Points on a hilly landscape, in no order, each with its height.
From any point a ball takes the steepest step (drop divided by distance) to one of its 3 nearest points. It stops when none of these is lower. Distance is the straight distance between rows; heights are no part of it.
k_612: [-14  -4 -10 -13  13  -1  13   0 -11   7  39  -9  12  12 -13   9   1   7
  23 -12  -7   9   3 -18   0 -10  11 -17 -19  24  23   0  17   2  -6 -11
  23]  height 4.63
k_992: [-43  18  56 -39 -25  -2  -7   7  -6   4  21  16   0   2 -63   2   6  -8
   2 -12 -25  56  61  14 -24  34  53 -12 -36  51  41  28  12 -50  27 -27
  28]  height 5.68
k_883: [-55  -2  23 -41 -10  10  -9  10 -18   5  50   5   7  13 -45  21   4  -4
  36 -17 -31  48  43  -4 -19  -1  43 -41 -27  59  50  10  14 -32  18 -31
  39]  height 5.26
k_786: [ -3  -5 -20 -39 -23  38  -3 -20  32  25 -13  10  -7  -1 -10 -29   9 -12
  21 -48   3   4   4 -17 -15   4 -28   8  -7  40 -19 -22 -61 -18  13  74
  15]  height 3.78
k_274: [ -6   9 -17 -16  13  32  20  13 -20   1  17 -15  -5  19  -2 -21  15  10
  37 -14 -21  -1  -5 -26  -3 -32  -1   3  14 -22  16  17  -4  23 -29   6
  21]  height 3.35
k_127: [ 19 -19 -24 -32 -20  -1   4 -27  26  18 -13  -3   3 -16   6 -19   2 -19
 -11 -18  25 -10 -13  -9  -2  18 -36  43   9  26 -54 -29 -30 -20  24  44
 -18]  height 2.25
k_832: [ 41 -20  -3  59  17 -35 -11   1  11  -9 -10  -6  -7   1  68  49 -40  -7
 -57  16  32 -21 -50  31  18 -16 -19  31  25 -17 -39 -13   2   7  42   7
  -9]  height 3.73
k_669: [-22   9  30 -15   9   3  12   4 -20 -18  27  -1   0  11 -17  18 -12  12
  -7  -1  -1  21  24  15   9 -15  39 -16 -21   6  35  24  50  17 -15 -48
  14]  height 5.84
k_193: [ 29   4 -21  10  15  -4  16  -5   0  -2   0 -11  -9   0   5 -12   7  -4
   9   2   1 -18 -23 -12   5 -15 -33  20  20 -19 -19   0  -3   2  -9  20
   3]  height 6.13
k_220: [-24  11  -1 -30   2  47  11  21  -6   3  -1  14   3  25 -32 -62  20   3
  52 -25 -28  11  -3 -15 -22  -7  -7 -12  -5   4  38  22 -33 -25 -14  41
  29]  height 3.11
k_695: [ 12  28  61  28 -43 -40 -28  -3  37 -20 -40   7  15 -50 -10  10   1 -12
 -56  16 -20 -14  32  38   9  79   3   8  10 -24  -5  19  20 -19  25 -31
 -40]  height 4.34
k_104: [-23 -27 -55  -9  26   5  10  13 -20  36  30   2   2  31  15  32   2  17
  54  -3   1  11 -19 -34  -5 -48  27 -45 -22  24  32 -47  -2  17 -46 -45
  22]  height 3.96
k_539: [-29  28  24 -15 -16   3  -6   7   6 -17 -12  25   7  -7 -47 -49   9  -5
  -7   8 -33  18  45  16 -11  43  20 -17  -9   6  33  36   4 -23   0  -2
   4]  height 2.47
k_942: [-22 -32 -53 -29  -1  29   8 -13  20  48  16  -5   5  15 -17  -4  10 -23
  51 -30   1   5   4 -24 -15 -13  -7  -5 -11  46  -4 -56 -64 -13   4  25
  10]  height 3.79
k_478: [ -2  -3 -13 -15  -7  -8   5  -8   6   3  18  -8  12  -7 -13   2   1  15
  13  -6   5   5   6  -1  -1   5  10   2 -22  28  -7   1  20  -5  19 -19
   9]  height 5.91
k_462: [-21  16  11 -20 -23  11   1   6   3 -14 -18  18  18  -3 -44 -47  24  -2
  -6 -12 -16  14  22   3  -6  37  -1  -3 -17  12  16  26  -7 -23  15  15
  -5]  height 2.02
k_799: [ 31  -2  16  18 -22 -45 -15  -2  10 -12 -21   4  -1 -37  18  15   2  -6
 -45  16  22 -10 -20  16  17  34 -19  37   7  -1 -41  -9   0 -18  40  -1
 -29]  height 3.72
k_845: [ -4   0   8   9  27  14  -5   7 -43 -11  10 -23 -34  16  15  52 -27  20
 -37  21  20  20 -19  29  16 -40  44 -14  25 -50  18  12  54  66 -11 -24
  -1]  height 4.75
k_49: [-27  16  17 -29 -21  25 -11   6  10   8 -14  34   9   6 -44 -49  24   0
  17 -21 -27  19  27   1 -26  20   2 -12 -15  20  32  29 -22 -34   9  43
   9]  height 2.46
k_921: [-10  18   6 -10  -3  -3   6  12  -6 -20  -9   1  11   3 -20 -36  13  11
   1   3 -17  -6  12  -3  -1  22  -1   4  -1 -22  11  22   4 -11 -11   9
   4]  height 2.70
k_448: [-32  14   4 -37  -9  57 -13  22   4  13 -10  40   3  16 -46 -65  26   0
  48 -18 -27   5  17 -10 -30 -11 -21 -24  -5   6  48  32 -49 -26 -12  76
  14]  height 2.84
k_772: [-13   2  20 -12   1 -10   4  -1 -17  -6  24  -4  10  -3  -6  30 -22  16
  -1   2   3  11  19  12   3   1  41 -18 -37  26  28  12  60  -2   7 -49
   8]  height 4.95
k_517: [-12 -31 -59  -4  20  21  19  -3   5  45  29 -19   2  10   6  -8   7   9
  67 -17   4  -3 -19 -38  -9 -34  -7 -21  -5  19  13 -50 -46   0 -27   0
  20]  height 3.71
k_658: [  0 -16  25  46  16 -32  -4   1  -5  -8  -4 -12  -6  -2  46  74 -63  -4
 -71  20  29  -1 -33  38  30  -4  33  -9  -5   5 -18 -10  62  10  23 -31
 -17]  height 3.74
k_649: [ 27   2   4  29   7  -6  -6  13   4 -18 -39   5  -6   1  30 -22   5  -2
 -14  32  -1 -36 -12   1   7  -4 -47  23  35 -55 -39   7 -22   0 -11  26
 -23]  height 4.94
k_810: [-31  -2  -9 -42 -27  38   0   2  13  33   5  15   2   7 -45 -27  26 -12
  40 -38 -12  19   7 -12 -14  -8   1 -10 -10  48  11  -8 -41 -29  20  62
  24]  height 3.32
k_558: [ 15   5  -9 -11 -20  34  -6   3  37 -12 -52  39  17  -5  -6 -62  14 -17
  -4  -7  -3 -20  19 -13 -31  38 -46  10   8 -24 -12   3 -42 -16  -8  73
 -29]  height 7.00
k_913: [-17  35  50   7 -26   0  -2  -1  15 -33 -24  12   9  -7 -33 -31  11  -4
 -13  10 -44  11  53  22  -3  52  16 -15  11 -19  36  48  34 -11 -14 -26
 -13]  height 2.66
k_109: [-10   5  14 -41 -34  -5  10 -12  22  10  -2  16   0 -12 -36 -11  19 -12
 -12 -28 -11  29  24  14   4  35  17   4 -34  54 -18  -3 -12 -35  27  24
  15]  height 6.38
k_763: [-49  -8   7 -10   2   2   4   1 -20  -1  42   1  13  25 -16  42 -13  12
  34 -10  -9  26  24  -5 -17 -12  47 -43 -28  47  55   8  42  -4 -10 -57
  27]  height 6.24
k_919: [  6  16  39  13  -8 -31 -19  -3   8 -24 -16   5  16 -35 -17  -2  -9  -3
 -45  12  -1  11  33  25  17  48  36  12 -10   2   4  28  39 -11  15 -38
 -29]  height 3.99
k_259: [-48   1  24 -28  -1  19  13  19 -27   1  46  12  -2  19 -42  -2  11  -1
  40 -17 -32  41  21  -7 -15  -5  32 -34 -13  32  60  30  14 -22   7 -27
  44]  height 5.23
k_498: [  8  12 -20  -5  16  25  16   3  -3  -6  -4  -2  -3  11   6 -42   6  10
  33 -15  -1 -16  -1 -26 -16 -27 -30  10  11 -39  -6  10 -21   1 -34  28
   7]  height 3.48
k_168: [  0 -26 -69  13  22   0   9  -3   1  31  19 -17  -1  12  23  22  -3  -2
  37  -8  15 -14 -22 -31  -2 -34 -16 -16 -15  28  -4 -54 -20  12 -21  -8
  -1]  height 4.36
k_561: [ 29  -7   8  42   6 -39 -17  -5  -7 -14  -8 -13  -1 -19  24  40 -17   6
 -41  20  23 -19 -30  17  26   2  -6  25   7 -11 -27  -3  13   1  31 -15
 -18]  height 3.62
k_40: [-39  17  29 -25   6  -1   5  18 -26 -16  32  10   4   7 -30 -10  11   6
  23  -7 -28  28  35   2  -8   0  37 -12 -19   8  62  37  23 -19  -2 -43
  27]  height 5.17
k_806: [-25 -20 -25  -5  11 -12  -2 -10 -25  13  27  -7   7  30   7  55 -27  22
  19  13   5  15   7 -11  -3 -23  43 -48 -39  41  29 -33  39  18 -20 -59
  11]  height 5.74
k_935: [-36   0  16 -38 -18   1   8   1 -10   6  41   5   0   6 -41   7  -5   6
  18 -11  -9  38  37  -3 -11  12  34 -20 -30  52  17  13  14 -27  24 -27
  30]  height 5.43
k_968: [-15  10  46  12   6 -18  -1   2 -15 -25  10  -4   5 -10   5  33 -32  13
 -35  19  19  18  21  29  22  -3  48  -3 -28  -1  10  18  68  12   7 -53
 -11]  height 3.85
k_962: [ 16   1   6 -15 -33 -11 -10  -1  26 -14 -42  17   5 -21 -14 -38  13 -15
 -30  -6   6  -8   1  10  -7  51 -30  28  -1  -7 -34  -5 -17 -25  12  35
 -21]  height 5.80
k_776: [-52  24  32 -31  -1  22  -4  20 -19  -5  17  20   2  15 -54 -30  25  -5
  34  -9 -37  38  27   3 -25   2  23 -18  -8  26  66  41   4 -24  -2   3
  35]  height 5.25
k_582: [ -9  32  61  21 -18 -13  -8  10   1 -40 -15  14   6 -17 -15  -5   3  -5
 -35  30 -22  10  49  28  22  22  43  -8   3 -21  34  50  56  14 -20 -55
 -15]  height 2.89
k_482: [ 47 -14 -30  39  10 -22  -8 -15  14  13 -10   7 -15  -8  51  23 -13 -19
 -26   8  37 -41 -56   9   3 -13 -52  35  37  -5 -54 -28 -31  -1  34   8
 -26]  height 4.68
k_646: [ -5  30  39   3  -3 -22  -3   2 -10 -22  -2   1  12 -23 -19 -12   0   5
 -21  13  -8  10  29  13  15  20  35   2 -13  -4  30  34  43   3  -2 -36
 -12]  height 3.50
k_331: [-36   0  -3 -27  14  14  22  13 -27  -8  34   8   5  21 -24  -5  18  20
  39 -14 -20  26  17 -10 -14 -21  27 -14  -1   3  46  27  16  24 -28 -11
  34]  height 5.12
k_716: [ 11   3 -23   4  20  17  28   5 -24   1  10 -17 -20  15  15   3  15  12
  23  -1   8  -8 -20  -4   0 -51  -4  -1  21 -31   6   8   4  47 -31  -3
   8]  height 3.83
k_648: [ 16  -8 -37  19  33  22  17 -10 -19  22  17 -25 -28  17  26  16   9   5
  25  -6   9  -4 -24 -19   4 -50  -4 -10  11 -27  -1 -13  -2  56 -35 -11
  15]  height 4.37
k_458: [ 12  -8  15  45  25 -18 -16  17 -23 -26  -6  -9 -33  19  58  61 -49   8
 -79  22  23  13 -36  43  39 -20  28   5  42 -71  -9   7  15  42  11 -24
 -12]  height 4.79
k_510: [-19  17  43 -27 -37 -15   3 -15  10  -6   1   9   7 -23 -42   7  11 -12
 -28 -13  -3  39  40  16  -6  56  46   4 -39  54  -2   4  19 -27  31 -23
   6]  height 6.26
k_251: [ 16 -33 -65  10  19 -14   7 -13   4  41  17 -18  -1   4  31  33  -4  -5
  13   4  26 -19 -25 -26  -4 -18 -10  -4 -17  29 -19 -48 -10   9  -3 -15
 -15]  height 4.54
k_645: [-39 -22 -24 -19   7  -1   6   9 -16  15  35   0  15  25 -16  31  -1   3
  50 -17  -6  24  14 -24 -11 -19  16 -43 -22  47  28 -14   3  -2 -10 -31
  31]  height 4.20
k_691: [  2  12 -21 -18  23  53  18   7   9  14 -12   8  -3  12  -7 -63   3   4
  44 -23  -6 -20  -1 -28 -35 -14 -49  -4   7 -24   4   2 -56 -10 -24  67
   4]  height 3.98
k_819: [ -4   1 -21 -33  -4  29  11   0  16  27   0   5   6   6 -21 -35   4   1
  34 -37  -3   8  -6 -16 -21  -2 -29   1  -2  20   6   0 -43 -18   3  47
  11]  height 3.38
k_674: [ -8 -21 -46 -10  10  23  11  -1  15  40  33 -14  -1  21 -11  -1   1  -3
  55 -24  -2   1 -14 -28 -12 -22  -9 -18  -7  29  14 -25 -39  -8 -10  16
  20]  height 3.77
k_379: [ 25 -11 -43  17  32  30  23 -11 -13  41  17 -27 -37  16  43  -8  26  -7
  38   1  16 -18 -28 -31  -8 -61 -30  -6  31 -40 -16 -23 -28  50 -45  11
  14]  height 4.86
k_538: [  0  -9  -3  28  31  -5   0   3 -24  -1  15 -20  -9  14  29  63 -27   8
 -28  16  25   2 -28  17  22 -45  27 -18   6 -16   0  -5  46  40  -7 -26
  -4]  height 4.24
k_739: [ -2   9  32  -6  -6 -27 -13 -10   2 -11  14  -8  25 -31  -5  36 -27   0
 -29  12  17  16  16  17  11  21  35  -1 -26  38  -5   2  59 -12  24 -46
  -6]  height 5.70
k_904: [ -1 -17 -54   1  36  34  21 -13  -1  38  31 -20 -16  16  22 -16  13   8
  69 -18   1 -10 -20 -45 -21 -41 -21 -21  16  -9   8 -36 -49  20 -39  13
  22]  height 3.60
k_294: [  6 -14 -18   9  27  11   6   0 -35   3  14 -25 -33  31  23  32  -8  10
  -4  17  25   1 -23   7  16 -54  27 -15  18 -34  15   1  31  67 -28 -18
   6]  height 4.67
k_890: [-30  -6   1   7  17 -15  -4  -6 -28   0  15 -15   2  17  32  71 -42  10
 -21  12  25   5  -3  21  13 -22  47 -34 -27  17  10 -15  75  26  -2 -49
  -5]  height 1.26
k_222: [ 28  -2 -17  -4  -4   1  -6  -5  12   1 -38   0   5  -5   0 -43   6  -1
  -2   1   5 -26  -5 -10 -16  12 -46  25  10 -23 -34   2 -35 -20   4  50
 -16]  height 5.41
k_985: [ 29 -11 -32   8 -11 -17  -3  -5   6  11  -3 -21  -4 -11  17  16  -6 -12
 -12  -5  19 -18 -27  -6   2   3 -33  24   1  24 -45 -26   0  -3  21   3
 -13]  height 4.00
k_265: [ -1 -22 -46   5  13  -9  11   4  -7  33  17 -12   2  14  17  40 -19  12
  16   1  15  -2 -17 -14  -3 -17  12 -29 -29  37  13 -40  14  13  -8 -30
   6]  height 5.01
k_830: [ 14  -1   6  34  25  -5  -9  11 -27 -18  -4  -8 -24  13  31  33 -20   8
 -47  26  15   5 -30  26  33 -35  20   0  27 -56  -7  13  30  51  -2 -17
  -9]  height 4.61
k_611: [ 27  -5  13   4 -35 -33 -14 -17  26  -8 -43   8   5 -36   3  -2  12 -14
 -41  -4  17  -5  -9  14   9  44 -24  49   9  11 -58 -14 -12 -26  31  19
 -27]  height 3.84
k_308: [ 11  23  40  28 -31 -22 -21  16  24 -40 -38   6   7 -15  -2  -9  12  -7
 -33  35 -35 -21  22  24  17  43 -16  -2  25 -48  -8  29  18   0  -8   3
 -22]  height 4.21
k_627: [-19   6  25 -22 -14  -5   3  -5   2 -10   6   2  10  -6 -38  -6   3   1
  -5  -8  -7  22  33   9   0  36  27  -2 -32  33   2  14  17 -24  26 -13
  18]  height 5.95
k_414: [ -6 -27 -60  -7  13  30  11 -11  18  38  21 -22  -3   9  -3 -16   5  -6
  55 -33   3  -9  -4 -44 -20 -21 -31  -6  -3  20  -5 -43 -55  -4 -17  32
  18]  height 3.76
k_880: [ 21   2  12   0 -19 -27 -10  -9  20 -10 -17  -2   7 -28  -5  -2   5  -5
 -27  11  11 -10  -5  13  12  40 -11  32  -3   8 -28   2   9 -17  26   7
  -9]  height 3.94
k_878: [ 18  12  -6   5   8  11   0   1  13 -20 -27   8   5   6   9 -38  10  -1
   2  12  -9 -24  -3  -7 -10   3 -37  17  20 -51 -20   9 -18   3 -24  30
 -18]  height 4.03
k_270: [  4   1  20  19  13 -20  -9  -7 -15 -10   4 -17  10  -6  15  36 -33   9
 -29  17  15   6  -8  21  22  -9  28  -2 -14  -3   1   3  56   8   3 -33
 -13]  height 3.75
k_396: [ 44   4   5  29 -14 -17 -22   1  31 -13 -52  21  -1  -9  34 -17   3 -12
 -19  39   7 -48 -22   3  11  25 -67  26  42 -60 -52  -6 -47 -14   9  37
 -38]  height 5.71
k_767: [-15   7  -9 -47 -18  59  -7  -8  12  26 -16  38   7  -1 -27 -52  28 -14
  37 -49   0  -7  12 -16 -22 -23 -27  -7 -11  40   8 -12 -85 -20   5 100
  15]  height 4.18
k_809: [ -2  -2 -19 -16  17  27  19   4  -1  12  20  -2  10  19 -22 -29  13  10
  45 -25 -12   0  -4 -24 -11 -12 -17  -7  -2   0  17   8 -19   1  -9  27
  25]  height 3.25
k_451: [-10  -9 -11   3  23  -1  15  -3 -29   3  23 -19 -11  14  24  45  -6  13
   4   8  14   5 -12  12  13 -49  33 -27 -10  -6  20 -10  47  48 -14 -31
   8]  height 3.37
k_336: [ 40  -7  11   2 -38 -22 -19 -16  33 -12 -59  18   4 -32  11 -25   8 -17
 -34   5  12 -29 -20  10 -12  55 -54  40  23 -12 -60 -27 -43 -39  20  52
 -40]  height 5.81
k_406: [ 20  -4  28  52   8 -38 -19   5  -6 -22 -10   4  -7 -21  29  43 -31   6
 -65  23  13  -2 -27  33  29   4  23  14  10 -26 -12  13  31  13  22 -22
 -25]  height 3.65
k_714: [-45  -5   7 -38 -16  21   2   9  -8  15  39   1   7  12 -51  11   8  -9
  39 -19 -19  36  20 -10 -20   5  26 -31 -20  55  34   1  -8 -26  21  -9
  41]  height 5.28
k_442: [ 15   8  18  15  -9 -24 -22   4  -1 -23 -14   4   8 -30   0 -14   1   0
 -23  22  -1 -10  -6   6  16  23 -10  25   8 -20 -16  16   6  -6   5  -1
 -21]  height 4.35
k_928: [ 12   8  58  40  -3 -38 -28  11  10 -30 -24   7   5 -32  16  53 -38   7
 -63  34  14   6   0  44  40  18  43  16 -12  -9   2  12  50  -7  24 -47
 -34]  height 3.68
k_986: [  5  12  -1  -8 -20  -7  -9   5  21  -9 -30  14  16 -14 -21 -49   7  -2
  -2   3 -11  -4   7  -3 -10  36 -24  14   3 -16 -15  11 -10 -15  11  34
 -11]  height 5.15
k_941: [ 24 -22 -23  41   4 -29  -7 -13   6   8  -4 -11  -6  -5  46  53 -27  -6
 -34  15  39 -20 -40  18  15 -14 -13  14  -4  20 -36 -30  10   9  30 -21
 -17]  height 3.66
k_21: [ 14  -5   6  -2 -10 -23   4 -16   5  -6  -1   0  11 -27  -9  18 -16  -1
 -28  -1  17   2  -5  19  17  32   5  12 -19  30 -21  -9  28 -16  19 -17
  -7]  height 3.82
k_149: [-25 -16 -26 -33 -20  51   3 -26  34  44   2   7   4   7 -13 -23  19 -25
  32 -46  -3  -2  11 -24 -14 -24 -26  -1  -4  63 -15 -45 -92 -15   6  77
  14]  height 3.93
k_690: [ 28   5 -23  10  27  25   9  -4  -7   8 -14  -4 -17   3  28 -35  16  -4
  16   1   7 -34 -17 -29 -23 -29 -50  11  34 -62 -33   2 -36  27 -34  41
  -7]  height 5.35
k_218: [ -4  18  28  14  -2 -12  -2   5  -8 -27 -14  -2  -1  -5  -3 -15   3  12
 -22  19 -21  -3  13   5  19  12  15   7  12 -36  17  32  33  13 -11 -24
 -14]  height 4.06
k_761: [-32 -27 -46 -24  -1   0  -1  14 -20  36  32  -1   6  25 -14  34  -6  10
  49 -11   0  16   5 -35  -8 -26  28 -36 -36  57  24 -44 -15  -1 -17 -39
  26]  height 4.19
k_671: [-10  -1 -24 -11  14  58  20  12  -5  28  20  -5  -8  25 -12 -43  13   4
  68 -35 -19  -1 -11 -32 -24 -33 -27 -20  10  -6  20  -3 -47   2 -29  41
  36]  height 3.42
k_454: [  8  17  42  35 -19 -38 -11   6  15 -32 -33   3  11 -24   3   1  -9   1
 -38  27 -16  -6  18  18  33  45   8   5  17 -33  -1  23  25  -2   1 -26
 -27]  height 4.12
k_143: [ -3 -22 -46   1  17  14  13  -3  -4  19  27 -19  -3  16   9   9   3   2
  44 -14   9  -5 -17 -23  -4 -36  -2  -9 -10   9  16 -23  -8  19 -27  -9
  19]  height 3.97
k_35: [ 11  -8 -21   6   0 -18   5  -9  -6   3   6 -20   6 -13  12  32  -8  -5
  -5   2  12  -9 -10  -5  11  -6   1   0  -3  27 -13 -11  23   1  12 -18
   3]  height 4.73
k_996: [  5  -2 -28  -6  33  47  25  -6  10  25  20 -19 -17  23  10 -36  24   6
  59 -27  -3 -13 -23 -39 -29 -39 -42 -14  19 -29   8 -16 -52   7 -38  47
  18]  height 3.54
k_626: [ 21 -17 -62  22  30   3  10 -19   5  43  14 -28 -13   6  24  15   7 -13
  31  -5  19 -25 -32 -32  -7 -34 -30   6   6   4 -22 -47 -24  13 -13   6
  -8]  height 4.50
k_470: [ -1  -1 -13 -44 -30  18  12 -17  20  23  -8   6   7  -2 -18 -15   9 -16
   4 -35   2  16   4  -5 -10  17 -10  14 -11  45 -28 -21 -41 -23  22  58
  17]  height 4.66
k_62: [  4   9 -10 -17   1  19  12   8   8  -6 -29  11   2  10 -12 -58   8   6
  12  -5 -12 -17   7 -15 -14   0 -30   4   6 -30   1  16 -24  -1 -22  37
  -7]  height 3.69
k_573: [ 31   0   5  -9 -43   2 -16 -14  35 -16 -66  34  18 -23  10 -48  12 -25
 -20   7   6 -31   5   2 -16  40 -53  24  22 -25 -48  -8 -52 -26  11  66
 -39]  height 6.50
k_497: [ 49  -2 -13  38  30  10  -2   7 -16  -2  -9  -9 -28   8  51   4   0  -7
 -24  23  21 -32 -42   1   5 -53 -41  20  56 -72 -45  -6 -45  43 -14  12
 -11]  height 6.22
k_159: [ -9 -38 -73  -4  35  10  10   5   1  57  26 -10  -6  14  17  13   1  14
  56  -3  18   7 -35 -48 -14 -51   5 -26 -17  29   8 -73 -41  -1 -33 -23
  12]  height 3.80
k_410: [  3  12  38  38  11 -26 -18   8 -10 -34 -18   0  -6  -7  26  40 -32  10
 -62  29   8  12  -4  39  44  -4  42   9  13 -45  21  15  45  28  -1 -31
 -20]  height 3.70
k_285: [ 10  12  53   6 -37 -36 -18 -12  21 -22 -19   5  21 -45 -21  21  -7 -11
 -56  11  10  23  26  28  15  60  26  27 -15  24 -21  -4  34 -30  31 -37
 -28]  height 4.10
k_422: [ 52  -7   1  30  -9 -24 -19  -4  14   0 -33   7  -7 -13  30  -6  -8  -7
 -27  25  21 -31 -30  11   7  14 -45  36  27 -20 -46  -7 -25 -11  22  21
 -21]  height 5.32
k_426: [ 22  11   3  16   2  -3  -4  16 -12 -25 -15  -3   1   1  10 -21  14   2
 -14  27  -6 -26 -13  -2  12 -14 -20  12  20 -48 -17   8   1  20 -24   8
 -12]  height 4.72
k_297: [-33   7  14 -22   3   3   8   5  -7  -7  24   4   8  12 -40 -26  12   5
  21 -17 -35  20  25  -6 -17  11  19 -11 -21  21  31  24   1 -18   6   1
  24]  height 5.29
k_228: [-24   5  22 -15   7   4  13   1 -17 -10  36  -4  13   9  -8  31 -13  13
  20  -6 -14  14  25  -8  -7  -9  37 -25 -34  28  43  17  48   2   2 -49
  20]  height 5.69
k_856: [-53   8  32 -27  13  13  15  21 -35 -16  57  -3   7  24 -23  14   3   8
  35 -20 -21  31  28  -6 -17 -19  52 -30 -10  13  67  33  31  11 -19 -44
  39]  height 5.16
k_224: [-13   9  11  -7  17   2  19  -3 -28 -13  31  -8  -3   4  -2   8   1  23
  11   2  -2  16   6  -6   9 -29  31 -18   1 -10  31  21  39  27 -20 -32
  11]  height 6.25
k_61: [-15 -24 -46 -26   2   1   5   9  -5  34  31  -8   3  20 -20  26   3   0
  46 -20  -1  12  -1 -27  -9 -13   5 -16 -23  53   5 -40 -15 -12  -3  -8
  26]  height 3.95
k_118: [ 17   7   0  26  21 -15  -1   4 -14 -16  -3 -15  -4  -5  12  15 -12  10
 -22   7   5  -9 -19   7  20 -14   8  15  12 -20  -7   7  20  18   5 -13
  -5]  height 2.96
k_507: [ 47  -7  10  12 -33 -34 -21 -26  30  -3 -39  20 -10 -28  41   0   5 -14
 -38  10  30 -32 -39  14  -2  33 -53  52  29  -4 -81 -26 -45 -22  43  28
 -36]  height 5.45
k_527: [ 37  11  12  47  -1 -26  -6  13   5 -24 -37  12  -6  -6  33   2   5  -4
 -43  40  -4 -36 -22  15  19   7 -30  21  34 -57 -33  10 -11  10   6   9
 -22]  height 5.47
k_687: [ 32  -3 -37  24  34  18  17 -16 -10  23   0 -15 -13   1  48 -12   9  -4
  27   7  12 -36 -30 -28 -13 -36 -53  11  36 -33 -34 -20 -31  22 -31  23
   1]  height 5.14
k_381: [ 49  -3  -7  37  12 -15  -8   5   7  -1 -20  -4 -11 -10  36   6  -2  -7
 -21  20  21 -39 -47   6   3  -6 -49  37  33 -36 -49  -1 -30  -2  15  22
 -15]  height 5.03
k_965: [ -1  13  22  -8 -39 -13  -9  -7  16 -10 -26  19  12 -27 -33 -28  13  -6
 -29  -6 -13  12  29  15  -4  57  15  15 -14  11 -14   9  -6 -31  21  11
 -10]  height 4.71
k_359: [  4   4   7  13  18  -3   2   4 -34 -14   6 -12 -17   9  15  17  -5  23
 -24  13   4   6  -7  14  24 -32  22  -1  18 -42  14  20  35  49 -19 -17
  -2]  height 4.08
k_311: [ 38   3  26  27 -31 -15 -22  10  45 -25 -54  19  10  -8  28 -21  11 -16
 -32  38 -19 -47   4  12   4  43 -60   7  37 -57 -39   6 -28 -12   6  40
 -43]  height 6.02
k_26: [-24   1  15 -13  15   8  16   4 -26  -8  43  -1   4  20 -18   1   5  16
  28  -8 -15  22  18  -2  -1  -4  37 -12 -10  13  48  26  31   5 -17 -36
  27]  height 5.04
k_760: [  9  20  25  17 -26 -10 -11   6  29 -28 -43  17   6 -18 -11 -44  12  -9
 -18  15 -29 -14  23  11  -3  54 -30  -5  15 -30 -11  24   6 -11 -12  17
 -26]  height 4.38
k_7: [ 15 -22 -46  -9  10   7  10 -27  22  32   4 -19  -9  -7  25  -7   2 -18
  22 -16  12 -26  -8 -17 -12  -3 -44  24   5  21 -33 -48 -45  -7  -1  33
  -2]  height 4.26
k_590: [ 17   1 -20 -15   8  39  -1  -4  14   3 -26  14   8   6   4 -63  -1  -4
  20 -10   1 -20   1 -27 -28  -4 -39  11   4 -30 -12   4 -58 -23 -15  61
  -5]  height 3.86
k_155: [  9  31  78  40 -33 -28 -29  -1  32 -43 -32  10  13 -31  -9   3  -3  -5
 -42  32 -41  -4  45  38  13  64   8 -15  23 -34   4  35  42   0   0 -42
 -37]  height 4.23
k_502: [-27 -21 -17 -15  16  13  17   5 -32  11  39 -11 -13  36   4  42  10  20
  46   0  -2  16  -6 -13   1 -55  39 -34  -2   4  48   0  29  51 -40 -41
  28]  height 2.00
k_150: [-32 -10   5  -1  33   4   9   0 -37  -2  29 -22 -22  27  22  58 -26  24
 -10   9  10  19  -6  23  13 -31  53 -36  -8 -18  29   2  73  54 -21 -53
  -3]  height 2.54
k_290: [ 11   4  25 -12 -33 -27  -9 -13  19 -16 -17   2  19 -33 -19   5   6 -10
 -38   1   6  11  11  19   5  55  18  23 -10  16 -30  -4  16 -21  31  -8
 -13]  height 4.22
k_430: [ 25   6   8  45  11 -15 -15  14 -18 -22 -16  -3 -29   7  48  31 -17  10
 -59  23  10 -12 -30  33  30 -23   1  15  40 -75 -21   3   1  36   1 -12
 -15]  height 4.78
k_911: [ 35  -3   0  30  20 -18  -4   8  -6  -4 -17  -6 -11   1  43  14 -10  -2
 -25  19  17 -31 -40   7  20 -23 -20  25  25 -35 -35   6  -9  26   6   6
  -7]  height 5.59
k_146: [-13  12   1 -31 -23  37  -4   4  16  13 -16  20   3   3 -27 -56  14  -1
  18 -28 -18  16  19   1 -20  15 -13  -2  -7  16   4  13 -43 -25  15  64
   2]  height 2.87
k_876: [ 34 -21 -60  28  19 -13  -2 -25   4  32   3 -15 -16  -3  44  17  -3 -25
  -1   1  37 -36 -40 -12  -2 -29 -47  21  17  14 -43 -47 -33  10   6   7
 -19]  height 4.64
k_97: [ -1  16  36  13   8 -26 -13  11 -18 -39  -2   0   2  -3  14  15 -10  13
 -43  30  -3   3   8  18  28  -8  30   9   0 -29  11  33  50  22  -1 -26
 -12]  height 3.81
k_467: [-22  26  45 -13   1  -5   5   9  -2 -26   4   7  10  -5 -36 -29   4   1
  -4   8 -27  24  48  14   0  33  36   0 -18   4  46  41  31 -22   1 -35
   0]  height 2.98
k_229: [-53  29  48 -25  -6  13   1  18 -14 -14  27  19  -5  11 -45 -24  16  -4
  12   1 -36  43  59   9 -19  26  49 -18 -16  19  71  54  34 -33  -2 -34
  23]  height 5.27
k_602: [ 21  -9  20  23  -9 -37 -21  -2   5  -5  -5  -8   5 -28  18  38 -14  -3
 -47  12  33  -9  -7  25  23  25   3  25  -3  17 -26 -14  34  -2  35 -25
 -15]  height 3.64
k_838: [ 10  -2   3 -20 -29 -15  -2  -9  13  -2 -12  -7  10 -17 -12 -10   5  -1
 -21 -12   4  15   9  -2  -5  40   0  21 -22  35 -31  -4  -2 -23  24  17
  -4]  height 5.31
k_693: [-17 -12 -19 -26  -7  22  14  -5  12  14  15  -6   6  12 -25 -10   6 -10
  38 -23 -10  14   3 -17  -5   1  -7  -9 -18  38   8 -10 -28 -19  18  21
  18]  height 3.67

For each start below, name the point where the ball stops.
k_627: k_26
k_590: k_809
k_311: k_809
k_379: k_809
k_285: k_462
k_218: k_462
k_767: k_462

Call two points neighbours if one is among the 3 nearest of the other. Go from one point of each pair to the other, from neighbour to neighbour, staying as low as possible. Name the highest point that can't be avoided.
k_809 and k_502: k_104
k_127 and k_118: k_985
k_502 and k_890: k_451
